A landscape with many valleys, sampled at points; each row gives a point and its height.
A ball rolls from a point to the lowest of its 2 nearest points, and stops where none of them is lower. Distance is the straight distance between rows; heights are no part of it.
kav (h 139): [124  59  68 131 119  88 104 184 113 132 147 180 106  69 105  67  60 141
 140 146 137 133  80 109 104 120  94 117 143 164 121 154 135 111 166 142
 107 150 188 122 116  70 109 157 140 124]
litoz (h 384): [155 129 222 102 115 158 106  99 156 122 150  70 134 115 195 138 141 145
 126 111 119 109  94 105 139 143 161 131 144  95 223 193 135 110 149 112
 113  96  91  93 140 133 153  72  93 119]
duv (h 265): [174 115  73 105 104 124 119 155 144 145 103 163 111 101 141 128 116  98
 156 176 146 136  93 131 126 142 121  90 128 169 153 108 128 120 155 125
 130 110 177 111 144 119  97 107 125 144]
tufar (h 502): [180 173 125  62  93 133  76 159 159 162  89 145 117 115 125 107 163 149
 163 127 168  90  87 112 121 173 153 131 122 118 180 136 186 100 142  89
 179  91 125  58 135 108 134 129 164 109]
Rilag (h 415): [ 79 151  72 156 171 156 104 135  58 108 124 130 146 166 126 137 128 101
 151 106 171 144  93 123 139 154 105 139 129 170  61 137 125 154 124 146
 119 112 141 145 133 105 109 158 161 138]
zuzo (h 272): [ 63 112 134 133 151  94 135 149 131 129 171 162  99 148 111 100 108 108
 160 132 110 186 108 139 129 130  66 129 152 149  98 151 134 176 135 169
 117 151 163 138 118 116 137 182 201 147]
fimez (h 404): [150 108 219 122 115 157 150 111 136 130 116  74 147 128 162 122 143 183
 118 149  80 131 110 116 140 116 141 119 153 105 184 192 117 116 118 101
  92 134 105 104 116  98 186 117  98  91]
Febif (h 201): [ 98 117  81 109 146 117  62 157 136 137 127 168  97 120  86  86 161 112
 167  83 170 144 110 128 146 150 114 165 118 124  99  70 104 115 129 161
 138 133 120  85 130 128  92 130 129 159]
sene (h 107): [ 71 132  85 175 148 103 152  98  89 131 133  96 125 158 108  88 165 115
 147 159 129 139 161 136 140 123 118 140 119 105  73  82 117 116  75 135
 134 174 122 108  94 114 126 148  99 125]
fumu (h 140): [ 90 117 127 194 129  56 122  97  92  86 150 105 144 122 123 107 132 127
 101 159 132 124 123 128 160 130  98 155 153 106  83 103 116 150 123 116
 120 148 151 155 143 134 125 165 143 108]
Kibu (h 292): [138 108 182 148  99 107 146  77 101  84 125 122 181 129 104 158 127 204
  89  92 103  87 163  89 129 102 142 150 141 106  92 130 107 131 125 119
 129 133  47 160 159 163 167 120 126  59]
Vib (h 324): [110  93 151 153 131 108 126  71 156 145 149 106  60 132 171 118 152 108
 132 161 135 138 146 170 171 106 113 135 124 105 144  59 120 136 135 160
 117 153 119  82 144 142  96  88 157 166]
Giz (h 468): [ 96  86 127 108 173 146 101 140 128 102 137  88 127 191 148 140 111 151
 149 132 138 152 101 178 168 125  92 139 169  94 152 171  95 121 125 180
 124 203 141  80  93  99 157 105 125 126]
nudo (h 650): [117 133  93 135 148 163  84 154 109 104 141 149 128 112 116 123 154 165
 149  33 132 146 148  90  95 172 154 137  97 137 103 102 131 123 157 174
 138  53  71 160 135 127  51 141 116 180]
lin (h 371): [121 150  67 148 131 118 106 107  54 107 147 128 141 157 136 174 132 163
 109 105 190 126 121 102 124 120 109 145 128 130  78 141 101 146 145 171
 153 180  98 113 132  88  82 142 163 111]
Kudoz (h 619): [109 142  87 116 127 110 110 186 143 159 128 156  91  81  43  67 130  97
 142  96 113 132 163 131 126 117 147 172 123 124 122  98 142  90  93 108
 145 126 144 140  88 129  84 152  90 155]
seg (h 211): [145 132 198 128 119 151 167  84 142 134  92  98 144 199 159 160 126 120
 142 161 123 110 145 140 153  94 129 151 156 109 141 124  78 141 125 144
 118 138 108 114 139 163 200  93 137 117]
mipad (h 355): [146 125 128 119 138 187 121 131 127 127 181  91  93 149 207 135 146 123
 106 129 136 157 117 122 132 140 152 110 107 110 203 164 153 112 137 160
 119 162 128  82 103 120  66 100  91 175]
gat (h 480): [ 81 156 194  92 164 168 115 123 118 147 122 155 111 184  75 152 104 129
 125  74 111  98 144 153 156 121  98 168 129 164  88 182 141 178 120 117
 115 158 100 119 116 152 215 150 175 109]
robeb (h 541): [146 116 121 137 130 112  85 149 161 139  83 167 133  69  78 127 121 130
 169 112 101 119 136 127 100 150 115 117 139 152 129 101 121 136 141 101
 121  41 139 180 157 147 123 138 149 147]
zose (h 300): [117  83 153 129 150 125 143  77 150 144 127 136  55 119 146  96 123 133
 157 145 139 135 123 145 125 128  91 105 117 142 104  88 123 155 140 180
  96 131 121  91 139 134 117 123 161 149]
Zade (h 370): [138 105 120 112 107  59 129  83 120  82 180 149 134 139 130 140 127 199
  90 112 126 115 128 102 136  87 100 138 134  96 109 123 120 136 152 193
 146 211 109  73 149 100  97 144 163  83]
pef (h 314): [ 74  41 192 117 149 152  86 140 157  95 119  99  96 115 164  99 133 150
 194 137  91 157  88 196 125 133  98 125 147  94 190 162  97 135 137 190
  79 108  98 114 111  85 188 101 126 133]
dukub (h 185): [118 173 149 144 130 116 202  56 145 162  71  79 162 149 134 119 165  95
  93 177 127 113 181 106 131 102 166 169 128  91  93  81 134 120  93  63
 153 116  69 105 147 169 197 132  99  76]
Rad (h 243): [123  93 120 157 160 140 118 137 143 136 155 135 115  83 101  87 118  92
  93  81  93 135 172 142 127 129 153 128 116 141 109 106 109 110 114 106
 134  86 138 173 116 167  94 125  57 177]
zikon (h 401): [135 143 117  67  80 123 169 187 138 124 173 192 146 152 100 155  62 175
 110 101 121 147 150  88  83 121 124 103 116 161 114 188 140 145 153 207
 140 180 113 113 121  83 120 149 166 125]
Nak (h 356): [155  70 155 153 140 184 142 106 124 127 183  96 108 112 179 137  97 139
  93 124 117 126 137 111 146 112 156 103 106 163 155 151 102 105 152 150
  93 108 106 144 145 174 113  69  84 159]
fogel (h 321): [149 106 180 146 105 108 105  66 112 115 157 123 156 134 147 165 147 204
  68  63 119  95 123  95 133 100 127 159 150 138 110 144 129 146 134 111
 140 146  69 111 177 143 121 151 157  85]
nad (h 363): [163  93  69 103 118 147 150 138 125 135 185 186 112  89 111 115  72 158
 126 100 142 137 155 100 134  96 137  97  94 169  99 153 136 132 167 195
 103 178 106 109 127 120  91 113 109 151]
rufa (h 247): [150 177 149  86 151 227 122 129 127 169  84 122 124 133 116 132 133 133
 182  90 154 101 109 112 110 173 115  86 108 206  94 161 126 124 127 123
 112  74  84 115 142 145 185 145 115 130]
tam (h 586): [122 190 122 116 117  94  90 198 139 127  88 163 155 124  62 165 132  84
 147  92 108 105 148 135  99 167 134 156 117 106 116  93 149 113 114  91
 176  61 131 193 127 137 137 161 155 129]
Sem (h 611): [ 71 112  91 168 176 127  87 121  64 117 155 116 136 124 128  97 134 144
 104  88 141 136 106 134 122 127 126 140 126 130  66 160 121 111 113 121
 145 164 129 147  78 114  68 184 110 145]
sul (h 379): [169 150 158 125 112 112 142 116 133 145  61  95 171 145 147 130 139 111
 134 178 117  98 114 109 121 135 143 135 147 137 160 116 112 114 112  80
 119 108 159 133 136 126 187 122 121  79]
dege (h 181): [114 149 154 149 130  86 113 170 171 135 139 146  97  96 111 110 131  81
 108 125  80 134 149 156 118 145 129 148 140 120 163 102 134 126 124  74
 127  69 205 201 120 152 120 155 129 167]
Lumab (h 59): [ 86 127  76 169 140 121 150 132  97 113 173  92 120 157 123  97 150  99
  94 119 102 160 164 142 134 108 163 137 116  66 111 116 121  95  85 124
 161 184 128 154  78 122  84 158  64 146]
kore (h 277): [146 151  86  96  75 111 123 153 123  95 157 179 131 153 134 157 164 183
 150 120 142 146 129 108  89 143 126 108 109 121 148 117 135 121 148 184
 175 127 103 118 115  92  80 123 161 124]
tuzed (h 636): [136 115  98 139 135 128  90 129 106  90 161 141 144 126 107 145 146 137
 121  51 133 132 157 133 129 132 133 153 108 102 111  85  94 153 145 179
 156 116  92 153 133 161  46 101 118 161]
goken (h 305): [189  60 101  87  85 150 134 156 168 121 144 146 117 118 147 142  90 113
 154 161 143 144 128 139 164 117 117  97 104 136 185 111  97 118 171 199
  89 146 147  88 151 129  88  22 113 163]
pezo (h 302): [ 73 106 185 124 137  97 158 120 189 148 150 178  63 114 127  81 119 118
 156 130 118 159 134 163 128 115  80 126 118 148  92 123 129 180 140 183
 100 137 162 102 142 121 137 163 206 156]
riduf (h 600): [118 204 121 112 105 133 155 150 100 119 130 144 151 164 129 189 140 135
 144 127 182 140 120  83 100 158 115  73 103 149 113 150 168 154 139 144
 160  89 104 145 137 119 126 166 172 107]
lugu (h 391): [ 92 158  45 160 144 150 124 125  57 100 136 106 172 210 128 152 126 108
 160 109 175 136 141 126 153 122 105 142 127 139  60 138  98 131 111 160
 141 178  90 127 130 120  97 160 132 114]
rok (h 466): [194 175 100  51 105 190 109 160 134 156 107 187 122 113 105 145 119 140
 179 100 160  73 146  99 107 149 163 105  98 165 146 172 167  95 139 129
 149 125 115  88 128 129 148 101 111 111]
gafod (h 326): [155 143 109  87 118 124 144 113 143 187  72 104  98 146 148  96 137 108
 175 228 150 118  97 143 115 130 114  94 140 130 157 133 162 120 120 105
 124 162 177  59 109  81 170 104 137 117]
laluk (h 623): [ 68 118 119 177 175 129  69 118  97  92 139 115 140 143 102 113 163 154
 122  68 123 129 130 147 131 134 114 167 123  99  78 115  90 148 127 144
 136 139 105 157 122 154  87 146 122 140]
murid (h 338): [132 103 111 127 114 128 150 134 120 109 158 166 162 103 131 156  82 178
 105  79 128 135 150  99  88 120 116  93 113 169 121 138 110 145 165 198
 121 111  99 154 156 127  88 133 123 145]
rik (h 118): [117 160 177 136 127 109 155  89 136 124 137 118 112 109 111 126 167 141
  98 112 117 123 171  95 114 127 144 118  99 102 105 101 165 130  89 111
 159  94  87 138 123 145 131 160 120 118]
zul (h 657): [155 190 129 120 122 211 138 186  97 127 144 117 132 104 150 161 122 142
 108  88 132 125 136  80  97 158 162  90  97 156 162 161 151 112 138 113
 141  76 106 166 114 127 106 134  84 139]
vibev (h 183): [142 120  44 153 132 123  88 187  83 108 109 186 138  91 126 111  71 132
 152 131 169 136  58 105 110 138  99 113 140 177 108 150 118 142 171 133
 104 143 188 123 124  66 104 134 164 130]
kese (h 264): [126  96 138 155 158 176 174  66 144 173 133 128  59 109 168  91 100  90
 131 163 169 146 130 159 166 116 117 104 113 200  88 111 129 153 135 114
  66 156 160 129 173 164 148 100 138 165]
nume (h 458): [132 168 122 149 107 103  90 125  95 111  78  69 181 150 111 154 154 130
  99 127 107 103 121 122 153 112 150 178 137  71 132 143 125 115 101  37
 142 164 122 109  93  95 127 128  74  82]
bosa (h 128): [ 79 120 207 177 151 128 179 104 116 137  89  80 156 145 132 113 132 123
 125 173  71 129 129 154 132 124 132 132 162  91 106 117  90 138 100  94
  88 102 138 172 115 127 205 139 125 105]
guzof (h 442): [132 130 153  89  97  66 208 116 183 165 144 177  91 133  91 105 147 132
 138 157 120 118 154 126 118 133 122  95 101 130 114 104 194 142 100 151
 144 130 136 115 131 143 132 169 171 118]
fime (h 191): [151 156  98 137 123 111 170  75 121 134 101 108 151 153 120 141 121  81
 116 169 155  92 153 122 143 112 125 137 139 109  91  63 105 134 112  98
 162 116 106 133 161 174 174 141 120 107]
Tere (h 377): [152 101 115 158 127 211 122 113 101  86 172  85 163 128 186 160 108 151
  92 100 148 127 122 115 147 116 165 136 122 120 152 157  70 103 156 158
 129 152  72 135 125 157  75  67  82 159]
Depi (h 348): [123  75 114 185 141 146 121  56 123 138 146  88  92 149 192 100 134  84
 119 180 147 140 124 162 196 113 156 126 140 122 144  74 110  94 154 104
 113 160 131  93 143 132  89  54 112 178]
pifab (h 117): [105 137 130 128 129  77  66 177 162 115 130 155 121 112 100 114 137  98
 143 111  87 131 116 157 137 144 104 174 153  81 152  91 120 116 121 113
 143 123 191 152 109 122  92 152 159 140]
kip (h 238): [110 110 132 143 156 140 116 168 167 136 148 153  94 119  90 120 110  55
 103  88 103 138 178 166 121 133 145 133 141 152 114 111  98 141 122  64
 134  42 168 212 142 190 122 128 112 185]
bavek (h 369): [129  86 122 175 127 124 118 103 154 127 138  80 116 100 164 107 137  90
 126 168 122 140 158 144 182 106 155 122 137  96 176  72 104  98 136 110
 108 123 125 119 139 158 114  45  65 148]
fide (h 604): [116 169  98 133 140 103 110 162 141 145  77 142 116 100  67 108 176  72
 127 103 117 109 157 118 114 151 145 142 111 122 104  61 163  98  79  86
 183  65 127 152 116 159 111 148  99 142]
tur (h 290): [ 93  65 170 135 165 162  77 172 159 118 109 119 104  98 151  89 110 124
 206 150 113 159  74 171 113 155 100  85 144 132 203 175 118 121 170 176
  70  89 167 117 101  74 154  98 135 158]
latab (h 420): [136 132 136  64 107 133 186 155 140 137 153 154 108 142  89 125 104 137
 129 136 123 140 155 119 102 118 130  93 102 164 120 154 153 122 106 186
 141 138 116 115 121 132 138 141 134 130]
Kobub (h 484): [180 173  92  88 115 134  65 173 122 134  76 166 149 105 103 138 142 125
 162 103 168  83 107 108 109 164 151 142 116 154 142 137 148 117 149 102
 163 113 131  96 140 121 119 104 130 110]
sonok (h 349): [195 135  45 151 136 139 106 133 107 130  95 126 173  33 144 135  93  80
  97 126 158  76 134 111 120 121 172 120 148 160 130 125 117 108 145  67
 132 103 149 164 163 160 126  79  73 130]
vor (h 464): [144 129 145 110 106  66 163  96 171 153 125 118  95  90 130  97 135 113
 101 173 112 119 125 132 119 137 129 111 113 132 142 100 174 127 108  88
 133 124 164 123 141 147 114 131 145 118]
mur (h 406): [158 106 141  93 151 155 121 131 155 174  77 117 140  97 109  93 129 102
 155 151 105 106  87 154 134 147 122 126 153 156 148 151 132 104 104  77
  93 101 161 140 135 130 188 126 108 105]
petas (h 219): [110 141 176 124 138 156 151 127 118 109 134 108 154 176 123 174 123 150
  96  86  78 132 168 124 122 122 161 147 147 106 141 138 123 134 118 152
 142 127  77 178 120 168 138 136 133 114]
Nud (h 359): [128 122 216 152 132 144 112 105 171 108 143  93 104  96 192 144 167 143
 125 123  96 121 106 150 130 145 140 129 141  94 194 140 130 143 152 135
 116  77 117 162 145 141 128 110 120 149]
suk (h 225): [140  57  79 142 154 177  94 177 106 125 140 191 147 102 163 113  64 132
 166 144 133 196  95 124 114 135 109  73 127 179 131 187 104 117 173 145
  64  89 200 169 128  82 119 126 129 171]
tes (h 663): [125 158 115  97 100 173 101 191  97 108 163 148 134 105 111 145 123 161
 119  58 124 121 147  95  70 145 149 122 101 144 139 155 138 110 151 150
 157  95  71 159  93 105  85 151 112 151]
Med (h 347): [128 142 115 132 114  90 101  81  91  93 166 146 140 139 129 154 146 194
  72  85 146  98 117  83 134 117 114 153 128 169  81 144 142 150 140 141
 150 175  96  77 138 120 107 139 170 103]
Penu (h 485): [154 121 148 151 116 101 122 135 134 148 145 105 133  66 150 116 152 127
 112 163 100 131 114  92  98 142 147 102 133 134 164 150 150 105 119  67
 120  96 165 147 117 130 109 124  94 111]
Ruku (h 331): [144  78 126 124 115 158 132 139 168 130 183 122 104 122 181 140 119 126
 121 147 119 171 128 126 140 112 136  84 100 145 170 138 122 117 155 161
  84 136 145 123 133 118  78  72 110 172]
dizu (h 630): [125 146  83  86 114 148 114 167 143 159 116 156  85  75  90  94 142 107
 168 104 136 136 134 114 110 131 148 114  94 150 129 108 159  84 113 142
 133  89 125 112 117 133  89 136  87 166]
nutu (h 283): [161 169 119 124 154 200 159 104  99 148  68 100 156  93 118 152 126 114
 138 117 151 105 159 110  96 157 142  81 110 184  89 119 108 115 122 109
 133  70  78 149 151 161 191 133  88 131]
radaz (h 256): [120 106 211 156 133 143 129 115 122  76 134  83 183 128 147 160 125 178
  79  91  60 123 135 133 123 110 151 155 165  85 143 148  89 132 131 125
 108 102  66 195 142 154 178 116 119  89]
mimo (h 110): [ 72 147 108 169 158 119 164 170 116 111 158  86 127 180 151 136 147  52
 105 130 105 163 146 175 143 137 140 139 118  86 133 113 136 105 108 105
 154 138 176 192  90 138  93 143 103 150]
lidu (h 297): [168 137  67 110 100 110 194 121 129 170 104 132 116 133 146 116 115  92
 147 214 168 147 122 137 147 125 116  74 128 160 131 113 170 124 134 148
 141 160 178  92 139 130 126 116 124 129]
Nez (h 504): [175 107 115 184 113 101 110 155 161 113 135 116 143   8 175 108 124 146
 104 135 101 134 113 103  74 164 145  72 106 150 170 105 157  97 145  91
 103  66 147 169 154 121  92 131  93 129]
nid (h 78): [ 60 140 158 198 133  63 127  55 116 133  98 100 129 130 148 114 157 111
 136 205 124 130 103 141 137 119  88 151 148  95  76 107 130 160 116  89
 113 136 148 113 129  87 168 177 156  81]
Raz (h 372): [187 122  95 127 143 155 135 126 116 159 140 125 126  65 141 130  96  57
  65 150 146  87 110 121 149 117 159 126 153 177 146 156 152 110 124  25
 122  95 188 175 152 166 135  95  85 146]
tani (h 462): [ 64 158 163  82 197 183  97 118 141 122 124 128  95 201 112 168 122 125
 161  61 147 112 102 149 165 138  91 185 133 141 119 181 107 164 133 139
 126 156 132  77 113 135 185 163 184 128]
bizu (h 261): [ 99  50 121 117 188 152  72 200 135 117 113 165 131 112 142  86  92 127
 189 144 131 176  78 151 108 139  99  98 140 166 137 152 100 116 163 172
  71  95 177 148  84  69 138 141 141 163]
vek (h 585): [107 127 155 114 105  97 156 160 101 120 175 145 165 126  86 126  84 155
  46 114  75 137 120 117 138 108 140 142 150 147 123 207 157 127 136  91
 131 151 162 190 118 136 142 159 132  92]
Vid (h 598): [ 88 135 135 133 140 124 139 150  92 121 167 136 136 124  95 117 117 162
  99  98 103 131  99 115 128 124 130 128 125 146  91 180 150 122 114 114
 133 155 133 155  94 110 139 187 128 118]
raziv (h 584): [148 188 169  91 103 152 160 137 122 116 122 157 140 210 140 204 151 177
 173 124 154 136 135 104  94 137 119  96 108 124 143 125 156 158 140 171
 183  92  92 106 149 123 166 137 191 120]
Kotat (h 352): [176 151 105  66 111 110 134 139 141 154  60 136 166 167 113 127 120 108
 160 192 139  97 101 137 132 127 114 126 156 119 145 146 124 123 105  99
 133 149 165  82 120 109 206 110 135  79]
Nom (h 197): [103 113  80 121 178 152 124 135 102 169 149 146  88 141  91  65  85  95
 149 118 163 141 115 137 162 127 118 144 124 177  73 155 113 139 122 141
 112 180 173  97  99 122 131 146 120 154]
raka (h 244): [123 139  82  89 107  85  92 153 152 120 168 177  93 139 101 131 165 149
 154  90 154 139 124 122 115 124 130 151 107  88 137  89 161 128 120 178
 170 157 112  65 123 109  60 128 144 142]
gage (h 173): [ 78 179 161 152 140 126 138 128 101 110 144 100 161 156  87 136 161 118
  74  84  83 150 178 121 116 130 142 150 122  97  85 120 132 122  84  99
 155 123 100 191  98 160 134 183 132 120]
dum (h 449): [186 143 122  60 108 207 106 146 122 156  98 142 163  80  84  97 103 164
 143  73 126  57 143 110 108 129 136 115 102 179 136 176 163  80 140 108
 127 121  78 122 130 149 178  98  81 117]
mifo (h 423): [136 129 172  89 137 162 147  99  88 166  95  81 154 137 115 116 123 188
 127 124 100 122 114 104 130  97 145 135 142 142 132 201 139 123 100  57
  91 164 108  83 103  80 207 146 106  82]
sot (h 208): [123 162 137 108 145 181 122 106 111 160 115 132 115 126 109 121 146 183
 153  85 154 116 137  99 117 145 123 103  98 164  84 142 146 143 117 149
 127 101  71  85 121 123 143 173 128 134]
bel (h 237): [ 53 107 146 171 163 108 139 121 109 138 167 122 101 139 163 114 121  84
 141 171 133 160 126 181 168 123 106 135 136 128 103 120 125 156 144 156
 104 168 180 155 117 129 123 159 176 157]
taf (h 245): [144 123 174 119 112 127 151 134 150 108  92 140 138 190 133 154 128 124
 155 175 131 150 124 162 127 119 103 119 140  94 164  97  79 135 129 183
 121 132 116 120 137 123 154  90 142 123]
Simo (h 523): [140  97 117 176 142 105 125 132 139 131 107 136 127  31 133 111 119 129
 108 118 106 122 128 117  91 126 129 100 112 159 123  77 121 132 133 103
  99  54 134 187 160 163 114 143 126 145]
sule (h 536): [176 159 169  66  78  85 114 109 198 131 153 137 123 117 138 147 172 181
  86 127 112 100 121 106 132 119 148 136 112  82 212 126 217 130 118  89
 164 127 117  85 125 133 110  95 154 103]
pum (h 175): [ 95 137 200 131 139 120 178  69 139 161  55 118 135 172 127 130 136 120
 134 168  83 118 129 155 161 105 121 157 151  95 116 113 108 158 105 109
 115 152 130 120 133 138 202 134 154  98]
beku (h 437): [ 87 155 184 122 108  75 142  75 159 127 121 139  99 162 121 137 197 151
 151 140 130 113 128 138 111 126 122 153 122  65 107  78 159 145  99 152
 147 113 111  91 129 121 151 151 191 118]
Nezip (h 570): [178 157 188  66  69 131 163 131 168 139 133 162 108 169 153 179 143 175
 133 154 142 125 110 123  98 127 146  96 113 122 189 130 160 156 150 159
 145 112 121  91 158 140 134 115 178 112]
Nisu (h 392): [124  85 132 115  94  76  97 111 138  74 135 146 158 160  92 155 133 201
 130  98 126 124 117 146 133 101  91 174 157  68 132 106  99 167 132 193
 144 157  90  84 158 110 156 130 159  61]
muva (h 642): [131 194  53 119  92 150 167 210 111 139 120 169 112 101  99 136 135  68
 143 122 149 154 150 112  94 152 162  96  91 158 148 134 169  84 104 118
 161  99 131 151  81 109  89 152  84 150]
Difa (h 184): [143  60  84 141 129 135 131 152 115 145 149 145 105  71 148  66  69 123
 149 188 135 175  94 127 114 128 107  54 123 181 140 138 118  94 147 145
  71 126 176 145 125  76  96 128 110 148]
pefab (h 316): [193 172  65 148 137 171 132 142  97 134  83 121 169  80 141 171 145  94
 121 126 177 101 141 113 100 157 157  97  90 179 117 113 136 114 147  85
 133  53 116 163 176 162 150 112  98 135]
dasad (h 569): [179 110 156  75  87 102 146 157 142 122 182 158 124 100 117 141  83 155
  48 111  92 111 137 115 132 102 158 140 144 148 173 181 169 137 139 115
 122 189 161 141 147 134 117 125 131 106]
sunob (h 204): [118 109 105 151 156 148 104 162 132 116 151 118 105 129 129 110 120  99
 135  95 126 139 119 152 142 122 128 136 134 133 130 119 120 132 136 126
 117 118 163 156 107 143  84 107  92 167]
Sili (h 453): [125 132 118 130 134  98 123 124 115 107 141 120 136 170 126 142 129 143
 121 152 147 142 100 150 143 126  91 142 148 117 127 156 121 142 125 129
 135 210 156  79 114  97 130 133 150 103]
boz (h 299): [137 113 112 159 151 140 138  81 164 171 140 135  68  98 164 114 105  65
  93 145 152  94 119 129 169 121 138 124 146 177 100 112 141 147 131  68
 103 123 183 149 162 184 125 112 160 150]
zenar (h 473): [151 171 139 119 105  93 103 121 148 109 137 121 138 180 131 176 167 119
 112 141 145 123 129 144 142 117 127 166 142  79 149 117 124 152 115 116
 170 144 138 112 139 127 111 121 154 112]
Tez (h 308): [157 128 117 132  68  69 159 141 119  99 148 162 170 122 130 167 121 175
 119 141 125 134 136  87  87 111 127  81 114 116 125  85 139 146 156 177
 154 122 103 145 153 109  95 143 150 103]
Dero (h 7): [ 80 138 123 169 111  55 210 102 119 145 100 102 157 131 111  96 135 109
 125 207 138 155 125 116 117 134  96 102 138 107  69 106 156 142 101 100
 143 129 154 141 137 121 153 187 144  78]
vobi (h 564): [158 161 121 138 129  96  68 169 165 116  91 155 135 104  87 178 134  70
 147  83 117 106 132 138 124 144 126 161 125 123 113  73 111 152 135  68
 139  41 162 187 165 184 130 127 150 122]
mer (h 334): [106  88 219 127 143 149 123 115 178 117 103  91 102 118 149 128 149 131
 173 126  85 125 117 178 140 119 118 157 155  96 200 153 106 148 116 146
  99 106 117 122 119 125 186  93 126 139]
fad (h 232): [107 119 108 151 174 165 160 102 103 157 174 138  93 148 139  95  90  86
 128 124 154 155 134 155 157 121 121 112 107 208  63 135 113 146 132 149
  89 145 144 139 147 160 120 132 135 161]
Levod (h 441): [ 95 167 117 109 165 143  69 143 106 104 115 129 125 178 124 178 121 141
 154  78 152 114  83 132 132 150  94 152 144 163 124 186 125 162 141 127
 138 131 122 124 131 113 121 169 182 114]
viza (h 156): [128 129  55  87 144 147 103 129 125 151 106 162  81 124  67  84 111 125
 156  99 185 114 117 105 144 146 133 156 114 167  69 131 129 130 119 147
 132 180 117  65 101 124 108 131 138 149]
Fada (h 149): [107 157  97 131 125 111 156  97 113 144 121  96 133 196 108 121 128  78
 117 162 141 125 172 161 156 106 128 145 147 101  89  87 104 123 102 105
 143 164 133 118 107 155 146 122  87 126]
Tufip (h 111): [100 147 220 162 111 140 190  80 163 128 108  77 126 128 189 143 184 138
 136 161  94 144 151 129 112 139 143 122 116  49 158  96 125 126 112 151
 139  82  61 132 111 123 182 120 114 117]
Bevog (h 227): [179 118  54 157 107 142  88 170 103 130  83 132 149  80 149 109 101 122
 173 154 161 132  74 116  95 151 114  99 123 154 151 136 116  97 156 112
 102 108 180 138 139  72  88  94 113 123]
guni (h 434): [128  97  96 138 152 121 126 139  85 100 127 141 174 159 122 153  72 114
 130 149 146 131  99 158 149 106 101 158 164 145 117 174  68 152 157 150
 119 199 170 138 118  95 135 138 150 118]
zut (h 440): [106 151 139 103 109 125 131 120  89 132 101  78 146 178 107 129 145 161
 131 120 105 136 128 135 135 124 137 159 131  85 156 171 145 118  85  56
 124 170 100  76 100  96 166 133 103  75]
geb (h 553): [200 130 183  92  78  81 152 129 183 134 141 161 147 140 137 165 116 164
  89 146  95 113 136 114 115 117 141 117 133 122 185 147 156 130 130 109
 145 138 143 133 134 141 133 124 158  99]
dite (h 382): [184 138  77  85  73 144 165 161 112 135 166 181 129  95 106 140  56 162
  97 123 162 101 147  94  90 103 142  93 108 153 140 179 144 138 159 195
 127 194 125 106 109  91 114 111 111 118]
vasuv (h 158): [ 74 126 100 183 189 172 124 148 115 115 145  99 106 130 157 127 144  59
 121 119 133 185 147 170 133 147 144 142 116  97 137  93 140 111 123 104
 125 121 159 178 104 141  62 100 120 197]
debi (h 196): [ 77 120 122 203 144  74 119 106 103 117 136 110 136 173 166 156 124  85
 131 190 154 139 113 166 159 124  68 134 169 115  84  74 112 164 152 135
 116 175 172 163 155 134 122 140 194 137]
demot (h 336): [169 126 151 132 145 113 117  81 170 162 111 107 117  81 142 111 135  66
  75 131 145  69 140 134 161 137 147 158 157 147 134 121 149 115 108  31
 122  90 164 156 162 198 154 102 127 129]
zal (h 69): [ 75 139 163 171 133 108 221  92  89 142  94  94 149 162 116 113 117 125
 113 189 109 153 147 118 134 116 106 101 151 105  65 124 122 160  95 134
 119 127 107 142 126 126 195 195 115  92]
Biri (h 429): [165 118 130  62 147 194 117 141 122 176  93 119 143  63  96  69 112 143
 158 122 105  71 120 121 118 145 147 104 143 179 134 197 158 102 107  77
  92 108 114 105 127 131 210 132 123 102]
rupob (h 390): [157  83 136 162 120 129 160 134 165 130 108  79 147  82 175 122 105 107
 133 180 115 159 173 141 118 120 156  81 119  99 165  77  81  71 138 155
 100  84 109 167 141 144 134  74  67 145]
zelo (h 478): [146 148 125 157 105  86  79 102 117  91 111  97 173 178 136 167 166 125
  84 142 130  99 123 127 178 113 144 198 157  57 146 101  97 133 124  73
 160 163 132 115 144 144 111  87 120  92]
Ropas (h 62): [ 89 139 165 164 135 115 166  81 164 106 145  92  96 121 166 138 182 128
 106 127 103 154 179 116 108 135 144 106  98  64 151  69 136 117  93 163
 152  71  84 144 112 140  97 134 107 162]
fotu (h 164): [134 137 122 117 119 123 153  89 122 150 138 102 106 131 130 102 162 142
 123 122 144 116 149  92 134 135 147 115  83 149 113 105 142 119 111 144
 148 124  78  91 111 138  87 130 108 145]
nevu (h 146): [105 153 219 158 106 115 221  73 153 131  95  78 140 161 184 145 166 122
 101 169  91 134 168 108 127 109 167 153 152  45 116  81 114 136  95  89
 136 115  68 113 112 150 188 139 132 106]
bafar (h 397): [152  96  75 160 137 178 120 127  71 105 122 105 177 147 134 145  92 137
 117 137 146 132 113 134 157 108 146 142 128 131 138 150  60 119 136 156
 116 192 119 117 114 107 105  80  61 139]
Zuk (h 172): [ 77 136 107 122 156 113  86 176 121 100 149 135 119 151 114 127 155 109
 162  95 116 164 119 146 111 148 112 159 127 119 132 122 138 112 111 140
 135 142 166 167  90 114  61 172 146 158]
Sakor (h 520): [167 155 158  68  99  89  94 117 148 144 112 140 121 128 119 119 166 171
 115 138 116 106 103 108 111 143 137 157 119 106 160 152 180 127 108  76
 145 141 133  61 138  91 139 119 150  76]
kapeb (h 276): [150  77 124  73 116 106 111 144 176 110 123 128 113 154 132 153 101 126
 149 145 113 130 120 168 152 109 108 139 148  93 185 124  86 144 149 190
 113 151 124  95 138 124 140  55 123 137]
Nasi (h 414): [112 146 139 132  94  72  94  94 148  86 124 172 140 169  98 161 181 199
 138 109 137 122 130 121 119 113 101 164 118  51 110  75 131 151 117 159
 167 139  80  93 159 106 113 145 182  95]
rinuv (h 416): [122  93  84 159 129 119 128 125  84  92 151 121 168 149 113 108  97 130
  97 131 125 140 137 152 161  80 110 170 141 109 103 145  83 117 136 159
 124 222 141 137 115 120  89 126  82 131]

Call two points neighbours if one is among the 2 nearest of the other. Go from one point of each pair to the other, from neighbour to neighbour, staying as low as possible. Name the highest point that can't be avoided.
Lumab / pifab | sunob
Ropas / viza | Raz
kav / zose | zelo
zose / Dero | pezo
Ropas / Lumab | fime

Where does a ball stop that starts at each point below?
Kudoz | viza
zelo | kav
goken | Dero
sule | kav
vor | viza
Levod | Ropas
Nasi | Ropas
sul | kav
sonok | Ropas
